A landscape with many valleys, sampled at points; each row gives a point and its height.
From any point a ball rolls to the lowest of the 2 points nearest to it. It stops when none of these is lower. Distance is the straight distance between rows; heights are no part of it.
j_596 height 43.0: [147 137  70 109 140 126 164 159 132  73 124 160 106 124 127 103 112 112
 166  81 108  80 108 158  92 156]
j_228 height 50.7: [ 98 136  83 115 135 115 181 164 132 108 140 181 133 134 123  84 135 148
 103 167 123 101  86 178 120 159]
j_571 height 71.7: [122  93 121 173  59 146 177 104 120 153 135 100 160 126 147 101 122 129
 120 163 128 161 132 113 124 102]
j_317 height 46.2: [124 138 114  94 136 124 144 142 156 114 100 157 108 118 117 137 124 138
 179 108 120  61 103 155 115 164]
j_740 height 45.9: [133 157 109  99 204 150 130 120 136  97 121 167  98 112  75 130 180 120
 123 114 161  87 113 166 144 168]
j_766 height 54.7: [ 79  74  87 179  80 103 171 143 142 135 152 107 146 143 142  88  97 151
  95 133  81 195 121 141 116  84]
j_798 height 16.3: [147 133 131 142 143 126  92 131 147  83  82 116 124 152 127 152 109 126
 206  62 133 121 158  98 121 119]
j_844 height 61.8: [134  72 114 132  68 122 129  87 145 112 170 155 153  35 124 109 143 141
 135 133 107 116  84 119 139 100]
j_181 height 73.7: [147 115 144 179  64 132 156 119 133 126  93  85 142 154 178 110 122 115
 122 128 148 177 163 111  89 110]
j_987 height 30.0: [129 126 132 118 132 142  62 112 142  96 130 146 157 112 111 152 139 115
 139  77 104  94 120  95 110 121]
j_952 height 29.6: [107 125 125 135 125 118 155 111 116 180 147 139 130 136 117 128 111 164
  92 173 135 135 156 116 142 133]
j_332 height 63.3: [146 123  89  99 174 146 118 126 113  57 167 159 133  73  94  99 157 121
 133 136 162  61  72 136 145 128]
j_366 height 46.9: [128 156 176 102 159 141  73 106 131 169 113 108 138 101  83 184 128 129
 156 130 155  57 136 113 162 141]
j_163 height 49.3: [147 156 119  79 193 150  89 139  91 104 132 124 135  84  96 149 118  80
 127  86 124  57 124 118 130 142]
j_507 height 24.5: [167 164 161 142 140 129  61 114 102 173 146  72 128 129 109 170 128  89
  88 130 153 151 181  98 145 110]
j_156 height 65.7: [129 132  86 145 133 134 109 141 147  82 120 131 119 141  98 109 140 120
 112  93 159  80 137 137 109 144]
j_358 height 43.2: [137 130  83 121 125 138 183 123  93 131 108 101 134 136 118 110 139 101
  52 154 112 170 140 136 142 122]
j_924 height 55.3: [126  83 101 153  70  77 145 146 170 133 139 168 143 120 144 108  97 148
 156 125  98 155 115 130  97 120]
j_336 height 65.2: [111  93 118 111 143 159 119  99 116  50 141 122 142  36  83 113 182  97
 109 132 164  86  96 114 160 119]
j_298 height 50.1: [125 128 163 153  93  76 142 168 127 134 111  91 111 192 186 132  90 142
 161 140 118 182 142  99  85 102]
j_456 height 43.1: [122 153 188 139 107 160 117  93 132 179 121 105 141 119 106 162 154 119
 153 157 144  98 147 118 154 148]
j_962 height 37.0: [144 137 100 121 160 124 110 162 176 109  95 156 103 194 139 124 104 146
 196  69 137 106 114 154  90 145]
j_412 height 54.2: [ 83  91  89 127  91 111 175 161 129 141 139 177 154 138 138  72 115 140
 102 159  90 158  83 161 116 134]
j_472 height 54.8: [167 142 151 111 140 120 118 158 116 152  68 137  97 193 177 128 115 118
 149 111 156 184 135 134  85 127]
j_785 height 39.0: [147 123  85 118 117 111 162 152  89 127 112 115 117 153 151  98  98 124
  83 131 117 173 132 130 100 113]
j_99 height 69.7: [106 111 120 163  71 131 163 113 141 118 154 108 152  99 121 121 144 134
 123 178 113 101 125 117 141 125]
j_941 height 64.6: [ 90  67 105 138  96 138 170 100 142  83 154 147 151  43 127  96 161 138
 111 165  88 129  79 141 175 105]
j_110 height 41.9: [ 87 127 179  98 116 115 110  98 164 135 165 153 147  65 117 175 137 168
 171 148  96  52  90 114 154 141]
j_351 height 30.8: [113 155 196  95 170 140 130  98 166 116  95 119 110  65  95 190 176 131
 166 171 163  53 115 142 174 164]
j_348 height 51.2: [160 187 109  68 219 142  88 144 127 114 132 129 114 136  93 170 120  87
 168  86 139  53 115 142 128 159]
j_391 height 75.3: [165 108 119 161 106 133 106 139 125  85  81 107 123 152 174 108 116 106
 128  90 171 163 171 103 100 108]
j_670 height 67.6: [104 130 117 159 120 121 144 121 138  75 119 104 141  95  84 122 151 144
 133 126 133  68 135 124 146 134]
j_751 height 48.0: [ 99 135 182 140  89 148 134  91 175 200 140 114 128 161 130 184 144 141
 176 148 123 127 148 113 127 158]
j_269 height 52.6: [120 159 153 155 139  93 129 189 102 119 113  75  97 213 174 133 117 116
 106 136 124 199 154 121 102 102]
j_903 height 29.4: [155 157 157 155 123 123 114 119 123 184 120  80 121 152 147 161 110 126
  99 143 156 145 193 104 120 124]
j_828 height 23.5: [162 153 145 156 156 127  74 117 118  99  97  84 133 144  86 158 140 104
 159  82 159 134 170  92 137 113]
j_842 height 47.0: [101 144 131 105 124  93 147 144 168 171 105 157 125 193 126 146 113 176
 152 140 121 140 118 149  98 157]
j_247 height 30.9: [165 149  96  93 187 149  97 126 200 104  81 138 122 157 123 172 119 122
 203  72 155  73 124 140 109 151]
j_754 height 69.9: [115  95 139 168  82 115 161  92 182 145 116 126 135  85 126 137 111 167
 150 120 153  95 166 119 113 142]
j_857 height 23.4: [119 166 172  67 198 146 101 120 125 130 127 165 118  89  92 172 172 106
 133 171 146  80 113 142 188 173]
j_810 height 28.4: [150  96 110 168 132  90 144 170 110  91 103 119 110 161 202  88  72 151
 127 107 129 200 143 116  97  67]
j_928 height 60.7: [ 99 108 131 110  76 108 105 124 130 174 188 175 146 135 140 121 117 169
 125 140  83 143 101 123 139 129]
j_771 height 51.3: [129  83 146 188  51  82 136 132 172 147 149 138 139 140 175 124  91 149
 194 111  91 184 135 110  89 100]
j_561 height 53.5: [131  89 123 136 107 108 100 132 108 118 150 103 100 136 168 124  97 140
 101  89  97 193 150  87 117  74]
j_164 height 47.3: [135 144  83 122 147 140 188 136 108  97 109 135 124 115 108  91 154 121
  83 150 137 116 112 160 131 143]
j_410 height 44.9: [146 145 111 166 141 158 139 155  90  94  68  94 141 154 113 105 131  67
 124 112 135 154 178 132 147 127]
j_384 height 26.1: [147 138 135 112 112 144  93 110  95 134 141 115 129 130  91 133 166 104
 120 127 127 140 114 109 146 127]
j_914 height 50.6: [102  99 103 154  84 125 118 123 120 135 171  86 130 135 142 119 111 137
  69 116  81 155 142 108 134  82]
j_593 height 24.0: [155 138 130 105 164 145  51 121 158  89 101 120 156 130 122 175 119 102
 187  55 144  76 126  98 103 125]
j_329 height 34.1: [162 124  92 126 157 111 127 174 109  96 114 140  90 173 183  93  88 135
 124  80 125 159 137 139  81 113]
j_199 height 28.3: [195 164 156 144 159 127  52 138 121 116  90 100 105 180 140 154 144 100
 155  92 175 161 148 111 117 108]
j_213 height 44.0: [120 109 107  95 141 158 136 101  87 113 157 129 143  54 120 107 145 128
  66 162 108  99  89 133 184 107]
j_415 height 42.4: [110 120 135 133 119  90 134 168 183 142  77 146 113 209 156 130  90 160
 193 108 135 157 118 142  77 140]
j_630 height 61.3: [135 110  94 119 132 125 141 131 157  66 144 190 133  67 122  93 154 141
 150 140 131  74  75 156 126 145]
j_695 height 20.9: [106 107 163 172 141 108 129 168 103 137 122 116 107 189 220  93  98 160
  97 132 133 237 134 119 112  59]
j_324 height 61.5: [153  89  97 167  79 134 123 116 130  93 108 118 158 105 154  85 109 131
 124  86 122 142 138 115 120  89]
j_196 height 35.6: [136 137 144 168 107 140 166  80 120 187 163  74 130 134 119 146 135 138
  86 151 138 168 179 109 133 121]
j_775 height 54.4: [121 157 142 151 134 119  95 161  99 130 121  98 118 187 140 126 115 133
 109 113 102 144 150 121 123 106]
j_271 height 15.8: [107 150 154  78 160 127 135 105 108 148 148 164 124  98 100 155 152 144
 110 178 121 108 124 126 178 158]
j_763 height 63.8: [140  84  62 136 119 151 114 137 114  74 129 127 131 116 116  80 129 111
 105  91 143 122 114 127 125 109]
j_819 height 19.1: [155 163 145 113 156 137  54 127 112 154 132 112 129 120  78 176 147  61
 104 125 155 123 148 118 145 146]
j_885 height 58.8: [139  87  77 128  95  96 144 139 139  77 143 166 146  78 114 103 121 132
 156 124  93 112  92 126 127 125]
j_205 height 32.6: [ 99 124 163 125 113 162 118  77 102 160 178 115 141  97  87 140 178 123
 100 156 118 139 122 110 176 120]
j_600 height 58.6: [121 114 121 118 129 152 130 133 107 132 117 176 145  94 139 101 116 131
 124 137 110  80 115 138 143 135]
j_49 height 42.5: [155 153  81  87 195 167 120 143  98 110 148 164  97 140 101 106 153  71
 111  93 142 113 116 159 121 160]
j_7 height 32.1: [175 136 117 134 189 129  50 164 140  77 105 118  91 175 154 146 122  86
 151  63 196 146 163 109 103 114]
j_393 height 66.6: [110 115 156 156  75 108 148  96 148 195 198 113 123 167 138 144 125 181
 141 134 117 191 134 108 102 125]
j_124 height 38.7: [161 151  67 105 170 139 151 161 102  99 139 153 100 167 135  84 117 106
 117  93 115 126 108 162  95 142]
j_424 height 23.3: [120 151 136 104 156 131 132 131  85 184 128 150 113 130  88 124 133 137
  91 168 162 129 141 151 168 151]
j_375 height 35.5: [164 157 121 129 217 162  61 165 113 128 110 145  97 169 128 129 111  79
 132  65 166 122 165 147 121 135]
j_172 height 47.2: [ 97 136 176  90  95 114 165 109 163 154 126 149 122  86 137 162 138 170
 159 168  96  74  97 149 137 167]
j_343 height 58.5: [122  72  90 199  69 103 139 141 148 102 135  89 145 128 180  81  93 152
  97  84 114 184 141 136 109  61]
j_619 height 46.8: [127 131 107 130 125 131 153 124  77 163 147  69 128 160 136 121 114 107
  55 159  98 204 148 120 163  90]
j_674 height 50.5: [ 85 151 167 116 100  90 155 142 123 199 129 100 115 194 123 133 107 173
 125 143 126 161 126 141  94 146]
j_656 height 46.6: [129 111 156 150  78 108 122 126 140 139 127 106 123 149 143 150 104 137
 180 118 108 141 152  85 110 119]
j_408 height 67.5: [132 109 102 153  98 117 128 139 171 113  86 130 127 135 130 128 118 130
 136 117 186  96 157 124  95 152]
j_125 height 52.4: [178 162 138  94 176 121  98 146 148 177  75 139  98 185 162 166  96 131
 139 117 161 140 154 139 106 143]
j_20 height 53.4: [151 178 142  58 166 140  51 137 130 149 128 143 130 156 123 181 128  98
 154 102 111  93 116 124 135 156]
j_833 height 45.1: [112 125 141 134 126 118 139  90 161 130 159 189 153  64 132 115 141 194
 120 170 123  84  94 148 150 129]
j_152 height 34.6: [111 117 179  97 160 135 145 107 137  59 156 160 116  42 136 111 188 153
 113 201 139  98  72 151 175 134]
j_138 height 49.6: [107 120 147 142 116 116 168 135  89 190 153  76 124 181 166 129  98 126
  89 162  99 225 163  99 124 102]
j_697 height 53.2: [103  88 141 175 100 104 194 131 118 173 154  83 141 165 198  99  72 153
 106 150 107 250 138 109  89  74]
j_489 height 56.5: [112 147 121 129 132 128 121 168 103 142 121 154 138 164 141 100  93 151
 134 120  85 106 124 143 125 129]
j_300 height 42.1: [124 138 141 111 108 108 109 126 166 136 107 119 123 136 109 167 117 157
 181 113 113  85 118 117 126 142]
j_509 height 44.4: [ 89 150 169 108  99 140 186 111 115 164 117 133 138 119 134 142 146 123
 123 175  88 123 125 142 134 161]
j_912 height 36.4: [113 129 155 127 103 121  92  86 163 127 163 125 163  85 110 177 136 136
 157 122  99  77 126  86 125 126]
j_111 height 37.8: [ 97 146 184 139 125 143 168  93 143 119 112 106 128  73 104 163 178 121
 136 176 134  82 149 125 159 158]
j_839 height 47.1: [153 155 124  86 172 147 107 103  82 111 148 117 144  53  96 137 148 101
  79 129 125  78 109 121 155 124]
j_728 height 39.8: [112 131 161 123 143 137 181 113 146  97 109 179 129  65 144 113 167 155
 126 199 139  82  94 166 153 158]
j_756 height 57.6: [ 84  91 127 114  71 104 167 127 146 146 169 193 143  93 130 109 142 155
 126 179  95 146  78 145 142 142]
j_448 height 65.6: [169 123  68 117 185 162 106 141  76  74 126 118 121 115 113  97 110  73
 124  62 142 121 146 116 134 109]
j_879 height 41.8: [142 164 127 138 154 146 132 161  84 144  89 116 117 169  90 121 142  71
 116 142 145 164 153 152 149 152]
j_707 height 49.9: [157 157 113  91 166 126 130 144 128 147  88 144 101 158 115 145 118 115
 145 122 148 108 137 144 116 166]
j_405 height 38.5: [172 174 140 137 195 140  88 171 110 157  68 120  88 162  97 148 115  62
 144  96 174 158 174 170 142 156]
j_731 height 29.2: [106 143 168  90 204 149 107 105 133  72 155 167 134  56 101 143 187 125
 113 180 151  72  92 129 177 150]
j_851 height 69.3: [ 98  89 145 196  60 105 162 111 163 202 209 125 156 147 167 104  97 179
 138 143 102 197 121 134  93 108]
j_251 height 38.9: [113  89 112 135 104 162 133  65 110 149 181  89 151  80 111 113 152 146
  70 146 109 142  99 120 177  84]
j_538 height 66.8: [139 107  89 134 137 175 116  94 113  77 120 100 157  70  84 120 169  76
  73 113 167 115 132 117 164 111]
j_168 height 63.7: [ 85 131 160 133  72 114 143 100 146 213 211 150 152 154 143 137 123 191
 141 170 112 145 115 134 125 146]
j_602 height 49.0: [134 127 131 117 105 135 185 109 118 133  83 144 123 118 131 128 143 119
 130 126 101 146 135 128 111 147]
j_41 height 53.3: [ 91 138 146 101  98 120 155 166  80 183 120 110 119 178 125  97 118 124
  85 158 129 163 117 156 114 144]

Call two points neighbours if one is among the 2 nearest of the other. Go from one point of each pair to the other, from neighbour to neighbour, staying as low as possible. Name the highest point that can't be avoided.
j_695 and j_914: j_561
j_798 and j_509: j_172
j_819 and j_271: j_196

For each start below, name the point where the ball stops.
j_879: j_798
j_393: j_695
j_674: j_798
j_571: j_914
j_348: j_819
j_138: j_695
j_754: j_914
